Each row is a point on a landscape with many valleys, with its height.
A ball rolls from a point to the lowest of its 2 nearest points, and stops where none of them is lower. Distance is the straight distance between rows; heights are no part of it.
J895: 165,88,111,122,104,106,137,123,111,128,150,143,133,88,171,122,165,137,135,173,62,139,123  h=48.5
J246: 167,103,136,95,126,96,148,122,124,87,115,132,139,150,180,117,120,141,90,102,140,117,144  h=77.0
J505: 151,61,140,115,151,110,150,203,115,120,69,140,126,165,112,125,95,109,95,130,154,99,112  h=22.4
J355: 118,153,109,156,122,122,108,92,144,194,187,126,119,88,107,131,176,144,168,132,68,157,105  h=20.5
J334: 125,57,143,152,141,88,154,174,112,143,154,128,134,97,174,119,108,81,99,142,144,159,100  h=25.8
J638: 149,76,117,104,125,86,146,111,123,90,124,160,124,144,180,118,122,156,83,126,84,121,142  h=75.2
J135: 148,154,155,123,160,134,86,74,150,67,165,132,155,79,166,132,99,146,143,50,150,127,173  h=37.2
J292: 114,182,124,148,158,150,77,91,174,173,141,127,93,107,66,130,131,140,151,71,158,136,154  h=34.6
J388: 131,167,119,132,137,183,109,122,139,178,51,100,116,145,29,93,147,121,150,160,168,112,103  h=11.5
J729: 176,149,106,117,110,155,128,105,121,134,112,92,136,118,103,139,180,133,144,194,99,127,143  h=36.3
J58: 98,122,140,156,134,182,146,191,94,120,49,100,128,172,71,125,107,109,152,172,151,91,98  h=14.5
J31: 94,188,114,128,116,164,129,140,121,137,89,108,120,181,76,125,132,117,139,136,165,127,125  h=39.9
J220: 153,78,100,125,172,121,115,131,129,110,165,125,93,132,121,160,103,149,85,142,110,138,160  h=66.3
J754: 129,57,157,148,171,72,118,108,159,173,177,185,123,76,178,106,116,116,76,90,107,140,110  h=82.5
J959: 178,120,100,84,133,138,126,95,162,144,73,131,106,178,68,141,108,168,99,104,116,92,141  h=81.8
J896: 171,101,132,91,153,114,116,130,148,151,71,139,113,155,79,136,103,153,91,73,148,98,121  h=80.8
J405: 205,115,113,99,133,147,99,94,138,91,109,103,107,101,126,154,142,166,134,156,103,98,178  h=12.1
J335: 60,176,142,161,133,168,127,188,94,54,124,102,122,167,111,153,95,108,148,157,176,126,154  h=47.2
J275: 85,186,106,145,127,163,118,121,109,123,156,82,112,141,103,143,144,112,142,158,150,157,153  h=49.0
J74: 128,89,113,131,155,129,163,157,110,181,113,93,114,132,94,142,99,106,116,178,123,149,79  h=22.2
J61: 149,105,152,114,109,93,110,52,179,159,148,189,155,88,187,97,134,163,136,50,81,99,92  h=72.9
J517: 137,125,84,101,114,160,110,108,143,86,151,139,84,132,105,176,147,177,160,195,85,114,169  h=44.6
J617: 163,117,146,98,106,95,121,62,169,159,112,153,147,122,150,104,119,161,123,29,110,103,100  h=74.5
J857: 117,139,139,127,120,132,182,173,92,83,142,96,139,184,166,159,110,97,114,201,142,151,128  h=21.3
J283: 211,93,120,98,127,118,121,116,110,72,111,123,120,106,168,125,143,150,122,171,87,112,158  h=28.4
J43: 91,220,145,152,139,146,80,102,159,181,120,132,113,114,66,99,145,129,177,60,163,126,116  h=38.1
J245: 177,160,112,84,116,173,129,87,162,110,70,111,110,182,78,145,129,168,115,136,145,88,157  h=82.6
J691: 162,106,171,142,142,108,116,180,111,156,145,102,141,78,160,119,148,80,132,137,141,142,98  h=31.2
J492: 105,176,102,169,151,145,95,94,143,168,193,108,97,77,87,137,155,130,163,135,108,164,136  h=25.2
J399: 143,173,103,118,107,170,139,99,119,107,131,103,118,171,110,157,159,138,132,211,106,132,155  h=37.7
J511: 91,113,152,187,151,160,130,201,78,127,94,76,127,102,106,125,109,98,177,166,134,120,92  h=45.1
J462: 173,96,117,118,163,134,113,143,126,130,126,97,98,129,98,151,127,120,105,147,134,131,146  h=62.4
J126: 121,81,150,137,139,148,161,213,92,106,69,108,136,156,112,135,98,101,131,160,151,95,99  h=17.8
J567: 118,81,129,139,136,111,174,173,97,161,135,96,125,125,150,133,91,87,115,173,133,154,84  h=23.7
J64: 103,120,147,139,127,149,176,201,89,85,100,104,141,196,129,149,99,99,128,184,158,113,111  h=20.1
J997: 177,147,119,77,111,144,137,87,147,75,96,117,116,188,122,153,103,178,116,127,129,94,169  h=83.1
J306: 129,114,121,110,146,124,119,156,136,122,101,135,102,173,81,156,88,138,97,92,160,113,138  h=80.0
J277: 108,139,178,183,158,142,95,194,87,115,114,86,144,76,133,121,133,83,185,154,155,122,109  h=43.7
J465: 139,129,149,112,46,114,175,143,124,183,88,130,177,124,164,87,155,93,132,121,149,122,89  h=55.5
J258: 84,97,101,148,125,98,154,107,138,156,193,175,152,114,151,128,123,129,106,92,83,152,124  h=40.1
J175: 115,155,112,135,117,140,162,135,107,84,177,108,119,194,150,175,118,124,116,206,108,156,150  h=22.9
J985: 101,194,111,109,121,153,123,113,142,118,105,121,107,179,84,151,118,144,120,104,167,115,155  h=41.8
J887: 85,122,91,130,93,94,163,114,143,182,158,160,146,157,129,126,132,130,106,82,97,141,103  h=31.4
J549: 120,120,137,128,159,140,121,189,100,75,130,105,125,149,130,158,102,108,115,146,168,127,148  h=22.5
J196: 83,176,99,148,157,172,121,123,134,117,154,92,78,163,71,163,110,120,126,157,156,142,165  h=51.3
J813: 122,128,84,83,79,114,106,81,134,96,134,189,129,118,133,134,136,198,176,120,67,110,125  h=79.1
J839: 146,148,103,120,138,182,130,121,123,155,72,93,115,162,48,134,139,117,119,193,158,120,123  h=9.7
J65: 185,80,133,107,113,96,122,125,105,75,137,146,132,83,208,114,160,139,129,165,70,130,154  h=41.0
J595: 156,55,158,133,150,75,116,107,140,114,159,172,124,64,218,90,141,135,91,115,80,133,133  h=85.9
J336: 125,202,179,158,152,148,68,125,154,195,131,122,112,90,86,105,162,129,182,90,166,126,98  h=39.2
J255: 144,181,146,112,117,135,99,95,155,169,89,122,140,133,92,113,131,140,142,52,154,108,115  h=14.7
J367: 80,80,107,146,141,92,134,101,143,117,216,206,150,73,174,116,119,144,115,106,64,149,145  h=54.5
J516: 156,77,163,97,125,89,147,79,137,58,112,158,143,128,217,74,114,148,89,62,135,123,143  h=79.6
J450: 136,147,123,111,144,148,127,149,120,67,122,102,103,167,117,162,101,134,112,126,174,117,173  h=18.6
J685: 111,121,159,134,60,107,169,162,118,148,125,139,180,104,197,97,137,87,128,114,164,135,102  h=56.3
J908: 101,136,95,146,147,136,148,140,96,100,186,102,122,142,133,165,116,122,117,165,117,158,145  h=26.5
J71: 144,109,106,100,86,95,121,88,139,124,136,170,148,112,162,115,148,165,144,111,64,118,124  h=77.2
J711: 144,124,147,102,79,124,185,175,91,116,79,109,171,148,166,116,149,95,125,177,158,118,111  h=37.3
J438: 123,156,170,157,161,128,86,167,108,121,154,104,138,79,137,133,137,92,160,122,166,141,131  h=41.7
J570: 96,163,148,142,86,109,158,144,111,148,148,120,167,105,173,115,155,87,148,120,142,151,108  h=57.2
J34: 111,191,140,133,157,140,91,66,169,117,177,145,157,88,128,134,110,154,151,43,136,130,171  h=47.4
J168: 109,140,94,129,159,143,109,115,149,128,150,116,74,145,73,170,111,138,114,113,145,138,169  h=56.2
J164: 145,50,172,130,141,65,141,102,148,136,134,187,116,77,208,76,129,124,53,96,113,137,115  h=84.1
J748: 108,62,97,121,98,82,174,114,126,98,146,193,123,151,194,118,126,147,84,140,67,138,127  h=72.6
J160: 138,95,171,114,146,88,131,93,149,100,142,168,157,102,205,90,102,131,91,54,149,124,132  h=81.7
J747: 140,95,89,125,103,122,179,123,115,173,142,121,128,129,134,140,138,114,123,185,68,151,94  h=53.4
J889: 82,177,114,127,108,173,163,134,122,149,91,116,124,225,64,128,114,116,124,178,146,135,100  h=39.3
J294: 60,189,118,146,142,153,131,148,110,78,164,124,120,180,119,172,99,118,123,140,173,150,169  h=49.9
J688: 134,31,147,113,149,88,166,182,121,123,94,154,107,162,148,110,89,109,55,121,157,124,112  h=27.1
J627: 77,207,128,155,123,177,88,135,97,110,144,59,125,119,113,113,160,101,168,172,168,159,145  h=47.9
J561: 193,100,149,97,142,117,96,72,127,37,129,121,119,100,183,115,108,177,134,92,115,104,169  h=85.7
J403: 119,91,159,135,104,85,139,80,175,181,157,200,147,79,205,88,131,133,99,68,100,126,104  h=69.4
J244: 63,161,151,200,149,161,105,161,100,176,99,93,119,105,81,89,128,93,202,147,138,129,64  h=46.3
J454: 106,82,152,132,157,97,140,176,122,88,132,165,144,135,163,112,88,118,91,72,168,131,139  h=79.5
J701: 76,65,90,120,119,85,161,98,145,96,180,221,132,123,184,112,119,159,102,115,61,146,143  h=67.1
J500: 144,107,147,94,145,99,134,161,122,89,94,145,134,157,145,121,92,124,96,81,175,109,140  h=78.2
J730: 131,56,97,127,171,92,102,106,135,105,172,169,98,110,142,142,110,162,87,118,79,135,148  h=73.4
J998: 169,181,165,137,132,140,74,113,129,124,142,89,135,76,142,128,171,131,163,121,143,132,147  h=25.4
J247: 135,168,189,163,174,140,75,153,134,175,147,117,119,70,119,123,149,101,169,108,162,121,100  h=40.0
J241: 163,121,140,101,82,115,165,138,141,202,71,130,158,140,117,99,157,103,130,126,132,115,80  h=55.0
J9: 98,179,147,161,134,148,102,138,121,178,123,94,132,109,87,95,154,99,169,141,147,148,91  h=46.8
J742: 113,172,120,113,105,163,166,126,118,114,113,101,133,214,101,154,130,122,115,200,134,130,135  h=38.7
J66: 104,125,132,145,74,92,161,99,150,158,188,184,173,84,203,113,158,120,130,100,92,153,120  h=63.0
J953: 185,116,163,119,131,127,116,166,109,149,95,95,144,91,120,115,151,89,140,156,150,121,104  h=32.9
J783: 153,171,151,114,123,150,99,126,146,181,56,111,131,123,55,98,155,132,151,107,160,106,102  h=12.6
J350: 155,79,143,107,74,111,199,171,104,134,90,131,155,136,195,97,130,89,94,157,154,134,110  h=36.2
J131: 100,141,91,138,122,119,137,106,146,187,144,140,123,149,77,140,133,134,112,92,102,143,111  h=25.6
J87: 204,119,129,124,134,147,127,125,116,158,102,88,147,95,98,129,168,105,132,189,121,129,115  h=34.7
J328: 67,197,101,124,128,151,137,117,147,98,146,143,113,214,101,172,99,147,105,112,163,133,166  h=45.9
J152: 181,161,176,121,156,132,65,94,142,96,151,106,142,66,163,132,131,137,164,83,151,114,156  h=29.1
J82: 164,112,113,90,127,128,79,66,138,53,148,149,110,96,164,138,114,198,169,112,92,105,164  h=83.2
J154: 124,99,140,115,154,128,130,185,128,76,81,151,120,184,100,143,73,142,102,89,177,88,136  h=79.2
J97: 103,159,123,147,79,109,143,108,125,155,177,131,170,95,176,120,180,110,153,127,89,153,119  h=58.7
J400: 110,125,87,154,130,123,131,106,131,185,170,107,105,113,87,148,141,135,149,158,71,159,106  h=15.4
J637: 88,176,103,142,137,131,114,86,146,132,181,141,146,108,118,145,126,143,132,67,123,151,160  h=56.1
J539: 111,80,183,164,152,111,129,196,114,141,162,129,144,72,178,118,110,74,141,131,155,136,89  h=28.6
J362: 197,152,137,108,130,139,85,107,125,99,117,87,131,89,147,137,160,138,145,137,130,113,170  h=21.5
J609: 133,119,115,144,176,140,91,145,141,149,142,100,78,112,62,160,107,119,123,130,153,140,148  h=60.1
J521: 108,124,87,140,125,118,123,109,123,114,196,151,126,107,132,158,137,153,132,142,68,146,149  h=47.1
J422: 124,114,86,143,157,146,160,123,125,195,135,84,99,133,59,144,122,124,130,183,99,165,90  h=19.9
J62: 159,90,86,108,72,122,164,126,113,132,128,155,135,126,161,133,162,128,139,210,54,134,106  h=51.6
J909: 136,71,137,101,86,88,180,148,128,141,95,158,134,146,178,93,127,112,74,106,149,123,104  h=34.1
J910: 184,124,134,101,106,109,113,80,150,127,114,135,141,116,152,118,143,168,133,85,96,101,129  h=75.6
J952: 81,168,157,153,121,144,110,180,104,94,90,143,159,141,120,116,115,111,164,80,168,100,133  h=42.0
J447: 141,144,90,90,98,143,94,67,155,77,141,151,109,132,124,152,127,200,179,118,84,99,159  h=80.9
J310: 109,193,144,162,143,182,75,142,105,147,106,74,122,104,90,91,162,97,183,170,170,133,122  h=47.3
J201: 111,65,139,110,122,83,180,149,131,108,110,174,132,179,174,106,93,128,57,99,155,132,123  h=31.1
J731: 120,70,122,143,188,83,103,105,159,138,187,180,123,84,143,130,100,142,84,87,88,149,144  h=79.4
J621: 118,152,151,111,101,133,126,177,99,103,76,122,162,146,128,121,136,104,146,122,170,98,121  h=39.5
J572: 52,157,139,167,136,161,112,180,101,101,102,119,122,159,91,131,107,112,158,116,163,115,132  h=44.8
J371: 115,129,111,115,136,119,141,138,125,82,161,132,127,167,136,162,104,144,96,115,146,138,161  h=27.3
J265: 132,127,86,138,118,148,123,114,122,113,169,115,97,118,115,159,147,150,146,195,68,138,153  h=40.8
J682: 154,111,113,124,100,107,161,122,136,196,120,129,139,126,122,120,154,109,120,144,99,135,95  h=54.3
J634: 99,180,109,129,113,133,110,94,158,185,117,136,121,151,65,126,134,153,129,64,130,131,116  h=19.4
J282: 100,185,90,158,136,152,96,77,160,181,158,115,86,116,55,124,158,143,151,114,120,148,140  h=29.5
J961: 88,135,138,175,151,181,123,169,85,152,69,74,128,116,79,97,119,96,186,191,136,126,74  h=45.8
J758: 126,123,121,131,153,175,134,169,115,154,67,100,109,162,38,138,110,113,132,166,158,117,98  h=11.9
J395: 94,160,80,128,127,134,120,94,143,100,175,150,117,141,117,169,127,169,129,107,99,131,176  h=57.5
J211: 129,110,138,129,93,85,151,112,146,164,142,170,160,111,186,102,143,118,109,92,112,134,112  h=66.4
J755: 170,145,150,94,96,141,146,155,109,112,50,108,177,153,130,114,150,111,131,156,166,102,114  h=38.2

Where does a ball stop that starts at each point below?
J595 => J400
J31 => J400
J403 => J405
J164 => J400
J310 => J400
J246 => J839
